A landscape with many valleys, sampled at points; each row gives a point and its height.
A ball rolls from a point to the lowest of its 2 nearest points, and stops where none of them is lower. Distance is the straight distance between rows; heights are no part of it.
K_797: [-26 -10 -22  -8 -10 -19  11 -25  11  -9 -22  18 -13 -17  -8  17  16  25
  -9  20  -4 -21  20 -29]  h=73.3
K_783: [ -8   0  25  11 -14  41  10  -5  55   1   1 -28 -25  14  -6   6  46  -4
   5  10  17 -26  -7  23]  h=57.5
K_609: [-11   3  -7 -16   6  20  27  33  39   6 -18  -9  -3 -27  10 -31  27  -1
   3  12 -16 -33  -2 -13]  h=47.4
K_642: [ -5   8  -9   6 -19 -24   5 -32 -36  13  -5 -12  -2 -14  -4  10 -32  16
 -12  -6 -23  21   4 -15]  h=28.8
K_800: [ -9  -4 -11 -31 -16 -17   6   0   9 -10 -26  13 -18 -12  -6   9  11  17
  -3  16 -12 -22   6 -19]  h=68.8
K_801: [  1 -16 -17 -18  15 -14 -17   6  -4 -17   6  -5   2   5  -1  11 -19   5
  12  -1  -1 -12   7  -6]  h=53.3
K_552: [ -2   6  -4  -5  25  31   1  57  24   0 -17  -4   3 -16  28 -48  12 -20
  24   9 -11 -19   1   8]  h=38.4
K_901: [ -9  12  24  11   0  15 -20  -6  -6  21  20  22  26  11 -16  47  37 -11
  -8 -10  10 -11 -16   0]  h=70.5
K_547: [ 11  18 -14   6   1 -28   4 -26 -29  -3  -3 -17   5   1  -6  28 -22  27
  -8  -8  -3  20   8 -23]  h=14.3
K_986: [ 10  -2 -17  14  10 -27  11 -10  -9  -7 -16  -2  19   1   7 -11 -43  50
  -6   0  19  20  13  -1]  h=30.4
K_943: [-16  -7   2  32  32   0 -22 -17  18  -1  26  14  10   6 -16  47  25 -15
 -30   7  16 -15 -13  -4]  h=79.4
K_521: [-21  -9 -20  18 -19 -13  -9 -20 -20   9 -15  -3  -7 -13   6 -34 -40  28
   8   1  -5   5  28  10]  h=22.8
K_167: [ -3  33 -14  -1 -12 -12   2 -24 -40  39  13  26   9  13  -5 -28 -21 -49
 -10 -21 -24  35  -2  -2]  h=22.4
K_395: [  0   2  -1  -7  -5  32  43  29  42   2 -32 -13  -1 -12  17 -28  39  -4
  16  15 -10  -9   1  -1]  h=44.4
K_830: [-10 -14 -31   3  33  10 -30  16   5 -14  11 -12  12  -2  15 -38 -23   2
  30  -8  14 -18  28   3]  h=7.3
K_287: [-13 -25 -30  13  17  15 -17 -25   2  -3  -3   8  22  -8  28 -39  -6  15
  23   4  11 -22  31 -17]  h=17.0
K_541: [ 25   5  -7  11  24 -31   8  21 -14 -11  18 -26  11   3 -12  19 -43   7
 -10 -18  20  31   3 -11]  h=71.1
K_220: [-17   5  26   8 -14  14  -1   3  29  17   8   6  -1  19 -20  38  35  -6
  -7   7  23 -19 -24  20]  h=65.0
K_826: [ 11  10  -6  -5   2 -34  -1  18 -19   5  23 -30 -13   4 -11   8 -42 -25
 -12 -15  -9  24  -8  10]  h=50.4
K_968: [  6  -7  25 -11 -19   4  -2  -3 -19   5 -16  16  -5 -10   7   5  -3   8
  -4   5 -23   5 -15   5]  h=47.3
K_904: [ 11 -13  23   1 -20  27  14  -5   4 -11   0  -2   3  34   8  12  41  -7
  28   1   9   6 -19  27]  h=73.2
K_962: [ -5  -6 -25  23  -2 -19   0 -11  -8   0 -21  -2  14  -7  12 -40 -36  51
   4  -1  19   9  31  11]  h=41.8
K_22: [ 17 -15  35  -6  -5  31   0  11   0   0   6   5  11  21   7   2  16  -6
  19  -6   2   4 -22  29]  h=75.8
K_96: [ 20   8  -5  17  27 -31  12   9 -13  -5   4  -6  20   3   1  -2 -51  33
 -21  -5  25  33  -1 -10]  h=52.3
K_106: [-11   5   4   7 -23  -8   1 -43 -45  21   3   3   2 -26   0   9 -18   6
 -18  -9 -30  21   3 -16]  h=21.1
K_961: [ 37  37  -4  16  16 -16  -6 -34 -27  -8  24 -11   3   7 -18  30  -9   1
 -18 -23  19  26  12 -28]  h=41.3
K_618: [-17   5   2  24  47 -10 -13 -40  33  -8  14   1  -2  14  -4  43   2 -13
 -26   7  32  -2  -8 -11]  h=88.7
K_799: [ 17 -14  11 -31   3 -22 -15  50   1 -33   9 -15 -22   4   6   4 -18 -28
  -3  -7   5  -3 -18  16]  h=66.5
K_562: [ -8 -24  -5   2   3  20 -28  -4 -14   6  -2  15   7 -12  10 -25 -17   9
  19   1 -16 -20  12   0]  h=38.2
K_550: [ -4   2  13  -7 -18  30  40   7  49   3 -28 -12 -17 -14   2 -13  49   4
   5  16  -2 -13   5  -1]  h=47.6
K_582: [-21 -27   0   6  12  18  -6 -14  23   5  10  18   8  -7 -12   1  24  13
  -3  12  -6 -32  13 -20]  h=61.3
K_494: [  2  -6  16 -11 -14  28  23  11  44  -3  -9  -8  -8  13  -4  -6  45  -4
  13  15   7 -10  -7  12]  h=51.8
K_634: [ 13  29 -11  -7  -7 -29  10   0 -23  24  23  -9  -8  11 -11  -9 -26 -46
 -19 -12 -18  32 -14   3]  h=39.1
K_622: [  0   4  16 -24 -25  -8  13  10  15  -6 -31  21 -15  -3  -9  21  31   9
  -8  19  -4 -10 -14   0]  h=64.9
K_591: [ 17   2   0 -19   0 -38  -5  35 -12 -14  11 -33 -23   4  -3  13 -40 -20
  -6 -11  -1  13 -10  11]  h=58.6
K_839: [-15   0  27  16 -15  32   1  -5  46   9   8 -13 -18  22 -13  25  38  -5
   1  10  24 -25 -17  28]  h=61.4
K_94: [ 16  31  21  -4 -18  -9 -10 -11 -35   8   4   7  -4  -9  -5  32  13  -6
 -26 -10 -18   5 -14 -12]  h=40.7
K_526: [ 15 -19  30 -11   7  20 -19  33  -4  -7  19   5   5   7   6  -5  -5 -17
   8  -6  -1  -1 -23  31]  h=73.5
K_568: [-16  -7 -22 -20   6   4  10  12  31  -5  -6  -4  -9 -21  -3 -19  19   8
  -3  12 -12 -39  11 -21]  h=51.5
K_905: [  6   8  30  -5 -16   6  -7  -9 -27  12  -3  15   4  -7   2  26  12   5
 -10  -5 -19   5 -18  -2]  h=44.3
K_956: [ 20 -18   8  12 -31  15  26  13  -8 -17 -33   8 -13  -9   0 -21   8  13
   4  10 -20  27  -9  30]  h=54.4
K_636: [ 21   1 -11  -9  16 -40   3  32  -8 -20   9 -30  -3   6 -11  30 -38   4
   0 -17  17  15   7  -8]  h=71.0
K_148: [ -1 -22  -6  -8  15   2 -29   9 -14  -6  15   0   4   1   3  -4 -25  -2
  12  -4  -9 -11   2   6]  h=46.0
K_230: [-13 -33 -15   1  14  18 -19 -17   0  -1   4  16  18  -4  10 -15   0  10
  16   7  -3 -23  20 -18]  h=30.6
K_427: [-11  -8 -10   2  29  31 -36  36   5   0   9  -1   7 -14  19 -45 -10 -15
  28  -2  -6 -29  17   5]  h=28.4
K_920: [ 17 -19  26 -16   5  -2 -18  44  -6 -19  22  -5  -5   7   7   4  -9 -29
  -3  -9   3   2 -28  24]  h=70.8
K_239: [ -8 -17 -34  -4  40   1  -3   0  27 -20   9  -8  18   5  15 -28 -16  10
  18  -4  31 -13  21  -9]  h=38.0
K_375: [ -5  10  25  10 -23  23   9 -18   1  -3   3   2   2  41   9  35  49 -16
  17  -1  23   2 -29  22]  h=70.2
K_303: [  9   3  -5  -6   9  35  19  48  30  -6 -28  -5   4 -11  23 -41  25 -10
  26  10  -9  -5  -2   8]  h=41.2
K_709: [ -3 -14 -28   1  25  -3  -2 -18  13 -14  -7   0  23   6  19 -28 -20  31
  17  -1  29  -6  23  -9]  h=39.8
K_586: [ 25  38   6  -3 -27 -24   1 -21 -36   9  11  -8 -21  -7 -14  20  -1 -10
 -34 -12 -21  16  -8 -18]  h=35.7
K_233: [-11 -13 -24  -9  24 -18  -1 -13  16 -22   2  -1   4  12  -4  17  -5  14
   4   8  12 -10  12 -18]  h=63.9
K_270: [-39 -10  -5  16 -27  -9  -4 -21 -23  22 -15  15 -22 -23  11 -53 -29   6
   5  15 -14  13  27  16]  h=38.5
K_69: [ -7  17  33   5 -15  20   0  -8   4  16   8  10  13  28  -3  40  40 -14
   6  -6  20  -4 -28  18]  h=67.9
K_615: [ -3  -8  -8 -18  22  27 -20  45  20  -4   5   0   2 -15  13 -37   0 -19
  20   2  -5 -27   4   4]  h=34.0
K_654: [  8  38 -22  -5  -6 -24   4  -5 -33  35  23   9   5  19 -15 -20 -32 -51
  -3 -26  -9  37   4   1]  h=30.5
K_796: [ 24  33  -8   2  -8 -25  -3 -22 -33   2  16 -20  -7  -2 -17  28 -13   1
 -22 -16 -11  19   6 -21]  h=28.3
K_522: [ 14  -1  15 -14 -36   1  30   9  10 -21 -39  12 -13   5  -2  17  41  15
   4  18   1  11 -13  10]  h=61.6
K_545: [ -5  14   1  16  17  -3 -25 -14  -9   4  24  19  21   6 -16  51  30 -19
 -21  -2  11  -8 -10 -14]  h=73.9
K_184: [-11   1 -23  -8  18 -35   0  -4  19 -21  -1  -4 -10  11 -16  39   5   4
 -12  11  10 -14   7 -15]  h=73.6
K_365: [-19 -12   2   4   4  23   9   4  39   7   0   1  -8 -24 -14  -8  32  15
 -11  12 -10 -39  13 -16]  h=56.4
K_266: [  9 -17  24  -4 -25  20  10  -2 -10   1 -29  21  -9 -20  12 -15   0  12
   8   9 -18  11  -4  13]  h=50.3
K_574: [-10  15  -4   9 -20  -9   4 -37 -38  36  14   9   6  -9  -7 -10 -22 -22
 -23 -15 -33  28  -3  -9]  h=10.6
K_699: [ 26 -12   7  -7 -32  14  28  17   5 -27 -36   5  -9   4   2  -3  31  15
  13  12  -8  16  -9  20]  h=58.5
K_470: [ 32  27  11  18  30 -11   6 -31 -21   4  24  -6  22   6  -4   8 -33  16
 -23 -20  28  40   3 -27]  h=56.3
K_440: [-48  -1  -3  17 -11 -18 -11 -17 -25  33   0  21 -10   7   2 -50 -28 -10
  14   9 -17  21  17  18]  h=49.6

Call two points neighbours if one is among the 2 nearest of the other. Go from one point of each pair to the other, from neighbour to neighbour, staying as low as possible. Name the highest point that can't be avoided.
K_547 and K_521 | K_470
K_547 and K_574 | K_642
K_287 and K_830 | K_709
K_986 and K_521 | K_962

Two balls start at each pair of points below. Name the first point that both come to, or write -.
K_826 and K_968 | -
K_901 and K_904 | K_69
K_783 and K_266 | -
K_303 and K_956 | -

For each start below, name the point where the ball stops.
K_545 | K_830
K_375 | K_830
K_636 | K_574
K_470 | K_547
K_568 | K_830
